Points, in no order, along strands that fork and pass close to each other.
Points whose rows are less than 7.15 apart are linked; no others are. Some points are linked to none.
delib: [-0.80  0.00  1.31 -3.50 -0.16  0.91 -2.74 -1.41 -3.62 -0.58  1.78  0.28
 -1.46  1.51  1.21  0.84  0.97  2.11  0.06  0.57  3.07 -2.27  2.49  3.06
  1.99]
vasat: [-2.75  0.94  1.78 -0.72  1.39 -2.42  0.54  0.00  2.46 -2.47 -2.79  0.06
  0.85  1.14 -2.22 -3.06 -2.95  1.38 -2.41  3.00 -2.98 -0.99 -3.20  0.69
 -1.42]
nutim: [-2.78  2.38  3.27 -0.46 -0.84 -3.12 -1.38 -2.60 -1.21 -1.43 -1.20 -0.48
  0.53 -0.34 -0.09 -0.76 -1.70 -2.97 -1.16 -1.73 -0.10  1.13  2.76  2.39
 -0.46]
Venud: [-0.72  1.26  0.08 -2.12  1.00  0.41  0.78 -0.98 -4.16 -2.06  3.91 -1.87
 -2.97 -0.29 -1.54 -1.45  0.75 -0.65  0.97 -0.82 -0.17 -2.04  1.86  0.76
  0.65]
Zif: [-0.61  1.58 -0.44 -0.43 -2.53 -1.49 -0.31  0.28 -1.21 -1.40 -3.77 -1.35
  1.13  1.06  2.50  0.26  1.63  2.69  1.17  0.80  2.40 -0.47 -2.18  3.23
  0.24]
kosi: [-1.00  0.73  0.63 -1.22 -0.69  0.88  0.44  0.53 -2.71 -1.13  2.51 -2.51
 -0.92 -0.15 -0.29 -1.67 -0.97 -0.25  1.67 -1.21  1.71 -2.82  0.41  0.68
  2.49]
Betu: [ 2.84 -5.94  1.37 -0.91  1.73  0.69  2.03  1.60  1.74 -0.55  1.25  0.57
  1.65 -1.42 -1.06  0.30  0.93  1.08 -0.31  0.63  1.53 -1.14 -0.43 -2.53
 -0.84]
goka: [-2.02  0.49 -0.48 -1.23 -1.14  0.18  1.65  0.72 -0.37  0.24 -4.53  0.04
  3.09  2.16  0.54  1.41  0.49  4.12 -2.42  1.36 -0.35 -0.40  1.54 -0.31
 -0.22]
Zoz: [ 0.51  1.97  0.37  3.62  0.30  1.14  1.27  1.36  3.30 -1.67 -1.92 -1.22
  0.20 -4.14  1.94 -0.55 -1.27 -1.05  1.69  0.41 -0.04  0.37 -4.44  2.43
  0.40]
Mufub: [-2.01 -0.70 -1.07 -1.09  0.51 -2.62  0.47 -2.03 -0.11 -1.86 -1.38 -2.01
  1.45  2.02 -2.71 -1.87 -0.47  1.10 -3.02  0.68 -0.29  2.72  0.03 -1.74
 -1.08]
Kosug: [ 0.00 -2.34 -0.93 -1.58 -0.70  0.42 -2.72 -0.31  1.34  0.70 -1.25  0.46
  0.23  1.74  2.46  0.91  2.16  4.90 -1.69  0.89  2.71 -0.83  0.96  0.28
  0.82]
moto: [ 0.69  1.29  1.54  0.07  1.01  1.64  2.90  2.92  0.17  1.23 -3.04 -0.98
  2.04 -0.41 -0.10  0.83 -1.77  2.14 -1.99  0.79 -4.93  0.24 -1.50 -0.80
 -4.81]
bused: [-0.24  0.72 -1.56 -2.31 -1.54  2.31 -1.02  0.67 -1.49  5.35  4.68  3.41
 -2.36  0.20  0.98  0.93  2.70  1.71  2.41 -0.62  0.66 -1.61  1.67  1.94
  2.71]
lalab: [ 3.06 -1.30 -2.95  0.39  1.06 -1.51 -2.06 -0.44 -0.05  0.24 -0.31  1.24
  0.16 -0.14 -2.76  0.27 -1.13 -0.61  1.18 -0.55  1.33  2.79 -0.16  0.62
 -0.76]
zedes: [-0.93 -1.15  2.78  1.29 -3.83  1.88  0.25  2.42 -0.27  1.74 -0.40 -1.12
 -2.91  1.47  4.12  0.67  1.84  0.06  1.57 -0.90  1.52 -0.19 -2.23  2.68
  2.45]
kir: [ 2.00 -0.08 -0.99  1.63  1.44  0.42  2.81  2.45  1.62  0.18 -1.01  1.83
  1.68 -0.42 -1.78 -0.75 -1.30 -1.38  0.15  0.72 -2.83  0.90 -2.55 -3.28
 -3.33]
dozo: [-1.94 -0.55 -2.77  0.28 -0.76  0.14 -1.35 -1.43  1.22  1.48  4.00  0.06
 -1.00  2.37  0.35  0.96  2.79  2.40 -1.53  0.51  2.07  0.88  5.27 -0.94
  2.47]
detep: [ 2.90 -1.12 -2.21 -0.09  2.63  1.08 -1.57 -3.12 -3.94  1.58  1.70  0.12
 -2.05 -0.10 -1.59  2.52  1.93 -0.60  1.78  0.29  1.38  2.10  0.05 -0.28
  0.02]
nok: [-0.39  0.70  2.70 -0.24  1.08 -1.06 -0.94 -0.28  4.85  0.01 -1.45  3.21
  1.87 -1.73 -2.14 -3.02 -2.75 -3.65 -0.90 -1.11 -2.01  2.12 -2.46  0.71
 -3.43]
Fep: [ 3.47 -3.51  1.49  1.15 -0.36  0.43  1.34  1.75 -0.02  1.65  0.08  2.86
 -1.07 -0.67  1.12  1.10  0.11 -2.15  2.59 -0.93  0.63 -1.35 -0.78  0.46
  1.67]
Mepi: [ 0.26  1.96 -1.08 -2.05 -3.23  1.67  0.15  1.85 -1.89  1.74  3.47  1.36
 -1.80  0.43  1.38  0.45  0.75  0.03  3.17 -1.00 -0.48 -0.87  1.63  1.58
  3.49]
Ges: [-0.39 -0.21  0.46 -2.06  1.45 -1.24 -0.93 -2.42 -0.23 -1.25 -0.83 -2.23
  2.17 -1.11 -0.78 -1.47 -1.71 -0.74 -2.40 -0.60 -0.37  0.74 -0.69 -2.27
 -0.51]
tona: [ 1.08 -1.61  3.38  2.12  0.09 -1.46  0.09  1.19  1.92 -0.67 -1.98  1.17
  1.41 -0.30 -0.34  0.23 -2.92 -2.36 -2.64 -1.44 -1.64 -0.22 -0.58 -0.40
 -3.45]
bitik: [ 3.67 -4.59 -0.93  1.61 -1.37 -0.14  1.04  1.62  1.12 -0.21  0.58  0.54
 -1.07  1.29  3.16  0.37  0.85  1.50 -0.27  0.93 -0.24 -3.00 -3.38  0.46
 -0.63]
nupeb: [-1.22  0.96 -0.51 -1.21 -3.62  1.17 -2.38  1.16  0.39  4.65 -0.33  2.24
  0.82  2.69  3.49  0.97  2.65  3.50  0.97 -0.06  3.14 -1.26 -0.76  1.14
  0.52]
koge: [ 1.20 -0.63 -1.89  0.20  0.77 -2.45  0.32  0.21  1.38 -0.73  1.50 -0.63
  1.86  1.45 -5.50 -0.79 -1.27  0.15 -0.85  0.91 -0.32  3.70 -2.80 -1.95
 -3.93]
nuf: [-2.62  1.68  1.86 -0.35  1.59 -0.65 -0.05 -0.45  4.03 -1.73 -1.77  0.82
  0.90 -0.31 -0.26 -2.14 -3.95  0.18 -3.49  2.59 -5.30  0.23 -3.28 -0.40
 -1.93]
mokef: [-2.01  3.22  1.75  0.58  1.08  0.23 -1.38 -1.03  3.94 -1.07 -1.17  0.79
 -0.24 -1.41 -1.25 -3.57 -1.63 -4.23  0.89 -0.08 -1.14  1.46 -2.34  0.70
 -1.20]
dedez: [ 0.75  2.04 -1.09  3.22 -0.19 -0.61  0.68  0.15  2.32  0.68 -1.71  1.67
  0.37 -2.17  1.31  0.32 -0.67 -2.47  1.14 -0.54 -2.85 -0.47 -1.27 -1.35
  0.80]
deluv: [ 1.93 -4.40  1.21  0.65  0.69 -1.18  1.28  1.08  1.13  0.25 -0.95  0.11
 -0.92  1.00 -2.21  0.95  1.88  1.23 -0.23  0.13  0.66  0.32 -0.59 -1.05
 -1.34]
geg: [ 0.79  0.77  2.62 -0.21  0.83 -2.27 -2.26 -0.75  0.03 -1.44 -3.84  0.60
 -1.36 -0.85  0.39  0.30  0.11 -1.54  1.96  0.24  0.16  1.47 -2.63  1.53
  0.00]
muban: [-0.33 -0.09 -2.22  1.60  2.12 -0.06  1.24 -2.76 -2.36  0.98  1.96 -1.12
  0.01  0.13 -3.72 -1.34 -0.74 -3.47 -0.90 -1.86  0.72  2.12  1.77 -1.85
 -2.29]
feraz: [-0.16 -0.06  1.36  0.78  0.25 -2.37 -0.62  0.21  1.68 -0.15 -2.36  1.77
  1.76 -0.31 -2.20 -1.80 -3.21 -1.66 -1.86 -1.78 -0.55  1.76 -0.45  0.86
 -3.25]
mava: [ 2.61  0.93 -1.66  0.10  2.51  0.43 -1.59 -2.64 -4.15  1.06  3.04  1.34
 -2.14 -0.54 -2.29  2.36  0.35 -3.07  0.89 -0.60 -0.25  1.28  1.17 -0.15
 -2.19]
voguv: [ 2.23 -2.71 -0.68 -0.41 -1.34 -0.15 -0.93  0.36 -1.08  2.98  0.62  2.22
 -1.13  0.34  0.30  1.66  1.44  0.30  2.06 -0.32  1.64 -1.25 -0.58  1.28
  2.24]
lefip: [-0.62  1.98 -1.64 -1.36 -2.06 -1.08 -0.37 -0.34 -2.62 -1.09 -1.30 -1.16
 -0.03  2.59  1.57  0.85  2.08  0.86  1.15  1.71 -0.32  1.40  0.12 -1.65
  2.26]
Vib: [ 1.62 -2.64 -3.59 -0.35  1.00  2.31  0.26 -1.35 -0.76  2.05  3.50 -1.04
 -2.15  0.54  1.03 -0.68  3.67  1.32  0.96 -0.01  2.12 -0.35 -0.02 -1.31
  1.74]
bev: [-1.51  1.92 -1.32  2.94  0.21 -0.42  1.01 -0.28  0.77 -0.37 -2.93 -0.28
  0.12 -0.38  0.97 -0.45 -2.13 -0.35 -0.49 -0.17 -1.57 -1.57 -0.87 -0.49
  1.59]
dono: [ 1.15 -1.30  1.17 -1.07 -2.16 -0.71 -0.65  1.23 -0.94 -1.24  2.56 -1.73
  0.26  0.34 -0.07 -0.27  0.23 -0.32  1.53 -0.42  0.94 -3.27 -1.92 -1.60
  1.06]
Pilu: [ 0.55  0.97  0.98  4.85  1.53  1.78  2.25  1.63  4.06 -2.51 -1.56 -1.49
  0.98 -3.97  2.24 -0.68 -2.10 -0.93 -1.23  0.84 -0.73 -0.53 -3.98  0.82
 -2.54]
vikiz: [ 0.68 -2.09 -0.34 -0.90  2.02 -2.94 -0.26  0.49  0.83 -1.34 -2.04  1.60
 -0.01  2.07 -4.40 -0.25 -2.63  2.38 -1.06  2.54 -0.87  2.04 -1.73  0.22
 -0.10]
Lativ: [ 1.05 -1.44 -1.60 -1.92 -0.69  0.44 -3.39 -0.47  0.79  1.91  1.19 -0.45
  1.35  0.24  0.68  1.72  3.04  3.32 -0.69 -0.09  2.75 -0.18  0.87 -1.23
 -0.46]
veva: [ 0.60 -0.65  1.55 -0.77  3.03  0.46 -0.10 -1.37  1.63 -1.13  1.93  1.29
  1.26 -2.59 -1.07 -2.85 -3.27 -5.09 -0.82 -0.69 -0.90  0.78 -0.98 -3.02
 -0.15]
gurem: [ 0.67  1.50  0.10  3.07  0.83  0.17  1.32  0.84  2.32 -0.53 -0.54  1.69
  1.51 -1.46  0.01 -0.86 -0.97 -3.71  1.10  0.79 -2.06 -1.81 -3.44 -2.76
 -2.07]
zolab: [ 0.83 -1.64 -5.03  2.67  0.93 -0.69  1.37 -1.63  0.99  0.56  0.22 -1.49
 -0.28  0.18 -1.00 -0.31  1.70  0.49 -1.21 -0.14  0.14  1.55  1.14 -2.38
 -0.64]
resi: [-1.63  1.23  1.90  0.56 -2.23 -0.50 -0.78 -0.08 -1.11  0.76 -2.06  0.66
 -0.25 -0.25  1.30  1.42 -0.02  0.26  1.41 -1.27  2.13 -1.82  2.12  4.31
  2.67]
fut: [ 1.49 -0.93  0.09 -0.49 -2.22  2.40  0.68  3.96  1.13  2.05 -1.45  0.68
  1.13 -0.18  1.83  1.82 -1.08  3.19  0.12 -0.64 -0.75 -1.55 -1.33 -0.41
 -0.03]
bokoz: [-0.98  0.52  2.97 -0.61 -0.74  1.67  1.45  3.61  0.68 -2.10 -2.70 -3.62
  1.04 -0.95  0.49 -1.08 -2.35  0.86 -0.76 -1.62  0.18  2.22 -1.30  0.24
 -1.10]
diz: [-0.47  2.57 -3.21 -2.46 -0.30 -0.91 -0.54 -2.38 -4.04 -2.01  2.42  0.40
  0.37  2.64 -0.34  0.86  1.21  0.81  0.17  2.65  2.12  1.47  3.65  1.58
  2.28]
Bazuz: [ 1.75  1.24 -0.81  0.90 -0.99 -1.44 -0.62  0.75 -1.12 -0.23  2.99  0.64
 -2.06 -0.82 -1.22 -0.62 -0.16 -3.24  2.15 -2.41  0.07 -0.37  2.21  1.79
 -0.58]
pufa: [ 0.34  0.67  1.05  0.80 -2.30  1.93 -0.21  2.45  0.04  0.06  0.03 -1.26
 -1.35  0.23  2.62  1.23 -1.23 -1.82  0.13 -2.32 -1.38  1.51  1.73 -1.97
  0.79]
Tuvu: [ 2.07 -0.38 -1.28 -2.20  0.37  1.02 -2.43 -1.41 -1.16  0.47  0.68 -2.13
  0.93 -1.54  2.16  1.21  2.00  0.99  0.23 -0.70  1.41 -1.22 -0.32 -1.74
 -0.48]
tanet: [-1.51  0.51  2.33 -0.90 -0.80 -2.80 -1.37 -0.98 -0.82 -0.05 -0.81  1.01
  0.68 -0.61 -1.16  0.47 -0.57 -1.37  0.30 -1.78  1.06 -0.34  4.24  2.92
  1.64]
Nizev: [-1.48  0.79 -0.89 -3.42 -1.15 -0.90 -0.60 -0.12 -0.15 -0.06 -0.52  0.26
  3.03  1.87 -1.38  0.76  1.71  2.16 -0.85  0.39  3.09  4.16  5.08  0.58
  1.17]
fute: [-2.49  2.41 -3.93  1.21  1.46 -2.58  0.18 -4.17  0.40 -0.30 -0.65  0.56
  1.04  1.34 -3.24 -0.80  0.45 -1.15 -0.22  2.52 -0.96  3.05  0.25 -2.10
  0.88]
nusi: [ 0.88 -0.64 -2.61  1.67  1.64 -0.67  0.85 -0.46  0.72  0.00  1.21  0.07
  1.49  0.52 -4.57 -2.62 -2.26 -2.57 -1.21 -1.03  1.01  3.11 -1.13 -2.20
 -3.84]
nefi: [ 2.84 -2.64  3.52 -0.90  1.34  2.34  1.08  1.17 -1.12 -0.31  1.75  0.88
 -1.26 -3.06  1.72  0.83  0.19 -2.56  2.80 -0.82  1.17 -1.49 -0.53  0.73
  2.30]
seruk: [ 0.41  0.84 -1.35 -0.24 -0.49 -2.31  0.19  1.22 -0.33 -1.94 -3.88  0.42
  1.05  1.41  0.14  0.14 -0.33  3.85  0.14  2.16 -0.67 -0.66 -3.21  2.32
 -1.45]
fuf: [-0.87  0.67 -1.33  0.10  0.07  2.06 -0.16 -0.35  0.68  0.49 -0.40 -2.75
  1.66 -3.00  1.77 -0.71 -1.06  0.15 -1.55 -3.22  2.17 -1.71  2.54  0.33
  0.19]
fikav: [-1.85  3.58 -2.56  0.00  1.53 -1.37 -1.64 -4.27 -1.76 -0.38 -1.83  0.76
  0.65  0.41 -1.12 -1.14 -0.78 -1.88 -0.29  1.55 -0.65  0.49 -0.30 -1.51
  0.54]
modo: [ 1.52 -3.97  0.87  1.23 -1.98  2.94  2.38  2.95  1.72  3.02  0.11  0.69
 -0.49  1.32  4.59  1.24  2.12  2.72 -0.78  0.61  0.34 -3.48 -4.25  0.74
 -1.96]
Vuri: [-1.30 -3.55 -1.81  1.21 -1.00 -0.91 -0.94 -0.75  2.15  0.65  3.11 -1.20
 -1.16  3.55 -1.42  1.31  2.47  2.96 -1.54  0.87  1.96  2.09  3.00 -1.51
  0.75]
Dazan: [-0.61 -0.13 -4.59  1.91  1.78 -0.85  0.39 -3.07 -0.86  0.22  0.94 -1.80
 -0.42  1.31 -3.28  0.54  0.26 -0.96 -0.46  0.42  0.73  4.04  1.28 -1.47
 -0.31]
gol: [-1.35 -0.61 -0.41 -1.90  0.30 -3.12 -1.03 -3.42 -1.01 -1.15  3.25 -1.62
 -0.14  0.47 -2.71  0.19  1.31 -0.38 -0.62 -0.33  0.61  3.46  3.91  1.04
  0.99]
Bemor: [-0.54  0.51  0.44 -0.32 -0.24  0.48  1.43  1.10  0.10  1.03 -4.15 -1.15
  1.71 -0.10 -0.11  0.94  0.20  2.00 -2.16 -0.53 -1.56  0.68 -0.09 -1.74
 -1.86]
litu: [-0.51  3.85 -1.87 -1.91 -0.76  0.62  0.36 -0.66 -3.90  0.20  3.12  2.49
 -2.25 -0.60  0.38  1.24  0.09  0.05  1.71 -0.14 -2.98 -0.92  2.87  1.76
  2.61]
sakez: [ 2.60 -2.51 -1.27 -0.23 -0.24 -1.43 -0.50  1.18  1.22 -1.38 -1.47 -0.23
 -0.24  0.62  1.21  0.17 -0.66  3.57 -0.96  1.57 -1.16 -2.07 -2.51  0.54
 -0.40]
firo: [ 2.31 -1.47  0.74  1.08 -0.70  2.90  2.51  3.42  0.95  2.76 -1.16  0.35
  1.26 -0.02  1.96  2.44  0.80  3.25 -1.33  1.00 -2.28 -3.49 -1.92 -0.67
 -2.96]
Rol: [ 1.35 -4.29 -0.45 -0.43  1.21 -1.72  1.07  1.07  1.75  0.53 -1.41  1.01
 -0.62  0.59 -3.54  0.59 -0.12  3.77 -0.47  1.45  0.35  1.08  0.70  0.50
  1.85]
faza: [ 1.88 -2.08 -1.07 -0.42  1.40 -2.56  0.64  1.20  1.30 -0.54 -0.06  0.62
  0.81  0.92 -4.38 -0.35 -1.63  2.17 -1.17  1.92 -2.45  2.34 -1.74 -0.24
 -3.59]
kazit: [-0.22 -3.00 -0.34 -0.76  0.44 -2.38 -1.45 -2.04  0.48 -0.66  1.14 -1.94
 -1.27  0.99 -1.20  1.42  3.11  1.33 -0.62  0.94  0.81  3.41  2.70 -0.72
  1.55]
lov: [-1.56 -1.97 -0.63 -1.06  0.16 -2.11  1.01 -1.28  0.42 -1.89 -1.36 -1.72
  0.35  2.92 -0.81 -0.23  1.53  2.27 -2.92  1.54  0.06  4.29  2.77 -1.20
  0.58]
Nusos: [ 0.59 -1.02  2.28 -0.07  2.98  0.15  0.63 -0.84  2.84 -0.15  0.34  3.34
  2.62 -2.20 -3.09 -2.74 -2.29 -5.28  0.09 -0.50  0.17  1.68 -1.79 -1.75
 -3.06]
musim: [-1.88 -0.02  1.82 -1.27 -1.28  0.26 -2.50 -0.89 -0.89  1.42  1.22  1.00
 -0.98 -0.31  2.25  1.17  1.42  1.62  0.87 -0.69  2.56 -3.78  2.56  3.66
  2.42]
Sis: [-2.20  0.82  3.00  1.56  2.39  0.83  1.00 -0.92  4.40 -0.37 -3.72  0.78
  0.42 -0.87 -0.40 -1.98 -1.90 -1.76 -2.68  1.63 -4.34  0.59 -3.61 -1.16
 -2.90]
bipo: [-0.78  3.85  0.29 -0.23 -1.90 -1.39 -0.26 -0.58 -2.43  1.85 -0.77  0.10
  0.75 -1.02 -0.02  1.86  2.30 -1.54  2.69 -1.23 -0.78 -0.21  1.79  0.23
  0.64]
Gug: [-0.10 -1.19 -2.60 -0.33 -1.28  0.93 -0.92 -0.34 -0.61  5.37  1.04  2.84
 -0.67  1.08 -0.09  1.43  2.06  2.09  1.13 -0.11  1.99 -1.03  2.09  0.72
  3.29]
nisa: [-2.53  4.21 -0.15 -1.56 -2.72  0.35  0.88  0.37 -1.30 -1.52  0.46 -0.27
  1.98  1.30  2.14  0.18  0.75  0.36  0.44  0.33  1.54  0.02  3.75  1.74
  2.90]
rafo: [-2.44  1.50  0.19 -0.47 -0.06  3.63  0.17 -0.47 -1.95  1.18  3.76 -1.23
 -3.18  0.21  2.06 -0.50  2.97  0.72  0.27 -2.11  0.47 -1.70  4.37 -0.13
  0.46]
setip: [-1.92 -0.86 -0.74 -0.99 -1.43  0.01 -0.92 -0.41  0.25  0.57 -1.74 -0.11
  2.00  1.07  1.90  1.57  0.81  4.19 -1.74  1.66  0.95 -3.27  0.75 -1.00
  2.57]
tib: [-0.26  0.44 -0.15  0.24 -0.41 -0.08 -0.47  0.45 -0.04 -1.29  0.79 -0.37
 -1.34  0.81  0.86 -1.27 -3.05 -2.54 -1.19 -1.82 -2.14  1.89  2.45 -1.74
  1.65]
Feze: [ 0.33  0.48  2.40  0.17 -0.71 -1.49 -0.81 -0.37 -1.59 -0.31 -2.26  0.06
 -0.94 -1.16 -0.01  0.35  0.55 -1.06  3.15 -0.38  1.16 -1.34 -2.04  3.60
  1.80]
Vuvi: [ 1.54 -1.13  1.19 -1.73  2.22  0.22 -0.53 -1.54 -1.49 -0.35 -0.09 -1.78
  1.42 -2.24 -1.06 -0.41  0.74 -1.28  0.35 -0.93  1.02  0.07 -0.38 -2.56
 -1.10]
Kulem: [-1.41 -1.48  0.27  1.55 -1.94  0.33  0.27  1.29  0.60  1.64  0.06 -0.44
 -0.91  1.90  0.51 -0.44  1.92  1.46 -0.11 -1.53  1.92 -2.24  1.92 -0.41
  0.47]
niras: [ 1.31  0.10  1.61 -0.10  2.23 -2.14 -0.88 -0.05  2.58 -1.22 -3.45  1.33
 -0.53 -1.11 -1.10 -1.50  0.61 -0.86  1.47  0.90 -0.93  2.45 -3.55  0.31
 -1.90]
povu: [-2.77  1.18 -0.76 -1.90  0.25  1.92 -0.63 -1.69 -2.29  0.57  4.42  0.42
 -2.81  1.91  0.89  0.96  2.87  1.76 -1.20  0.41  0.40 -0.46  5.97 -0.10
  1.31]
Sez: [-0.31  1.30 -1.05 -3.57 -0.30 -0.73 -1.24 -2.60 -5.02 -1.67  2.86  1.11
 -2.08  1.79 -0.11  1.46  2.23  1.97  1.02  1.92  1.53 -1.17  2.15  3.28
  1.67]
diri: [ 1.87 -0.30 -4.02  1.80  1.22  0.22  0.68 -1.80 -0.76 -0.12  1.95 -1.45
 -1.96 -0.55  1.29 -1.24  2.17 -1.26  0.58 -0.08  0.05 -0.45  0.31 -2.08
  0.67]
neli: [ 1.18 -0.63  3.63  1.44 -0.01  3.51  0.49  2.34 -0.10 -0.75  1.88 -1.59
 -0.34 -4.21  2.24  1.67 -1.92 -2.54  1.62 -1.33  1.60 -0.80 -0.96  1.81
  2.04]
fel: [-0.79 -1.39  1.53 -0.03 -1.69 -2.35  1.17  1.35 -0.25 -1.19  0.32 -2.42
  1.26  1.40 -2.08 -0.79  0.33  0.70 -0.74  0.04 -1.00 -2.80 -1.34 -2.81
 -1.36]
Zodu: [-1.80  2.38  1.06 -0.28 -2.80  3.15  0.14  1.90 -0.97  1.11  1.21 -2.62
 -0.19  0.00  2.47  0.99  0.21 -0.11  0.31 -1.82 -0.71 -0.74  1.39 -2.82
  1.79]
gata: [ 1.93 -1.54  2.05  4.12  2.20  2.57  3.50  3.06  2.66 -2.49 -1.78  1.02
  0.39 -1.69  1.39 -0.49 -3.71 -1.36 -0.52  1.47 -0.54 -0.92 -4.05  1.23
 -3.37]
Filag: [ 2.47  0.27  0.25  1.06  2.10  1.64  3.56  3.23  1.27 -0.36 -1.36  0.47
  0.94 -0.82  0.50 -0.39 -1.16  0.70 -0.40  2.19 -4.96  0.16 -2.62 -0.93
 -4.99]
gaso: [ 2.47 -2.44  2.34  1.80  0.84  1.24  1.71  3.11  1.82 -1.56 -1.96  0.95
  1.32 -1.17  0.83  0.65 -3.67 -0.47 -1.21 -0.19 -0.62 -1.17 -1.91 -0.01
 -2.38]
Bav: [-2.06  0.06 -2.22 -1.08 -2.00  1.39 -0.90  0.03 -0.48  4.46  1.10  2.75
  0.94  3.98  0.64  1.19  3.09  3.82  0.75  2.00  3.71 -0.37  1.00 -0.30
  2.94]
gega: [-1.85  4.62 -0.19  0.29 -1.58  0.20  0.41 -1.81 -3.43  0.12  1.39  0.05
 -1.71 -0.92  2.72  1.84  2.34 -1.13  1.61 -0.38 -2.33 -1.67  2.17  1.57
  1.78]
Deda: [-1.91 -0.65  1.97  0.12 -0.12 -2.20  2.34  1.35  0.65 -1.79 -1.61 -2.44
  1.31  0.45 -1.57 -0.99 -2.01  2.18 -2.55  1.05 -2.58 -3.08 -1.30 -0.47
 -1.34]
rur: [ 0.52  0.73  1.69  0.31  2.25 -1.24 -0.57 -1.38  1.17 -1.72  2.63  1.10
 -1.15 -3.07 -0.69 -1.82 -2.15 -4.80  0.99 -0.39 -2.18 -0.98  0.10 -0.07
  1.32]
Lebad: [-3.06  2.65 -0.82  1.06  1.18 -0.17 -0.66 -1.45 -1.01 -0.95 -2.13  1.00
 -0.62  1.55 -0.28 -1.50 -3.06 -2.42 -0.21  1.59 -1.35 -0.42 -0.43 -1.12
  2.93]
veno: [-1.87  2.48  3.49  0.14  0.83 -0.09 -1.97 -2.31 -1.43 -1.64 -1.46 -1.73
 -0.33 -2.04  1.69  0.01 -1.79 -3.01 -1.11 -1.85 -0.54  1.49  0.52  1.60
 -0.52]
tikar: [ 0.87 -1.19  3.50  2.71 -1.10  1.87  0.74  2.98  1.51 -1.19 -0.54 -1.37
  0.15 -2.15  1.59  1.56 -3.60 -1.73 -0.34 -1.48  0.75 -0.78 -1.39  0.54
  1.07]
Fenol: [ 0.96 -1.57 -2.72 -0.98  1.41  2.82 -2.12 -2.49 -2.98  2.52  3.52 -0.68
 -2.65  1.36 -0.10  1.63  3.90  1.74  1.00  0.43  3.46  1.35  1.07  0.50
 -0.35]
nudod: [ 0.59  1.84  1.34  0.91 -0.51 -0.85 -0.16 -0.07  0.25 -1.03  2.77 -0.08
 -1.61 -3.65  1.24  0.22 -0.12 -3.02  2.19 -1.68 -1.62 -1.66  1.20  2.40
  1.56]
Mutol: [ 3.28  0.46 -1.04  1.56  0.23  1.57  0.11  2.24  1.42 -2.22 -0.17 -0.30
  0.10 -1.83  2.88 -1.32 -1.47 -1.89  2.37 -0.41  0.21  0.89 -3.74  0.20
 -0.63]
tuve: [ 0.83 -0.08 -1.47 -0.53 -3.39  2.09 -0.79  2.58 -0.70  2.78 -2.27  0.88
  0.91  1.83  2.72  1.73  0.58  3.12  0.67 -0.93  1.59 -0.89 -1.18  0.59
  0.18]
bizak: [-1.16  2.04  0.90  1.42  1.82  0.28  0.50  0.85  3.39 -1.60 -3.35  0.40
 -1.29 -0.50 -0.80 -3.71  0.15 -2.38  1.73  1.07 -0.53  0.86 -4.17  0.40
 -1.16]
duvik: [-2.58  2.44  0.27 -1.06 -1.27  3.26 -0.12  0.13 -3.00  2.24  2.68 -1.26
 -0.04  0.58  0.19  0.48  1.08 -0.63 -0.02 -2.49  0.67 -2.14  3.97 -2.10
  0.03]
mose: [-1.25  1.19  0.63 -2.76  0.88 -2.06 -0.32 -2.52 -1.34 -2.21  3.28 -1.71
 -0.73 -1.41 -1.67 -1.68  0.06 -1.53 -0.07 -0.83 -1.01  1.10  2.97  0.49
  0.77]

A fork is a point with three links, a tip a point with one. Leave the first point through the second and follow the links. Name the first fork or tip that comes.
Dazan, fute -> kazit
goka, Bemor -> Dazan
gol, mose -> Sis
kazit, Vuri -> tib

A fork is a point with three links. Follow the links from the first point to the second and name the forks in between, in order.
Kosug, Rol -> Dazan
feraz, bused -> gaso > Gug
Sis, dozo -> kazit
gata, geg -> gaso > nok

Follow the links from the first point to the second, and from the first to the third. Name the last point that the two ways share.
tuve, Nusos, Pilu -> gaso
geg, Mutol, Bazuz -> nok
Zoz, gega, bizak -> gaso
Deda, povu, Filag -> kazit
bipo, tuve, gata -> Gug
dono, Lativ, dozo -> kazit
musim, bused, Bazuz -> nok
Fenol, deluv, Tuvu -> Dazan
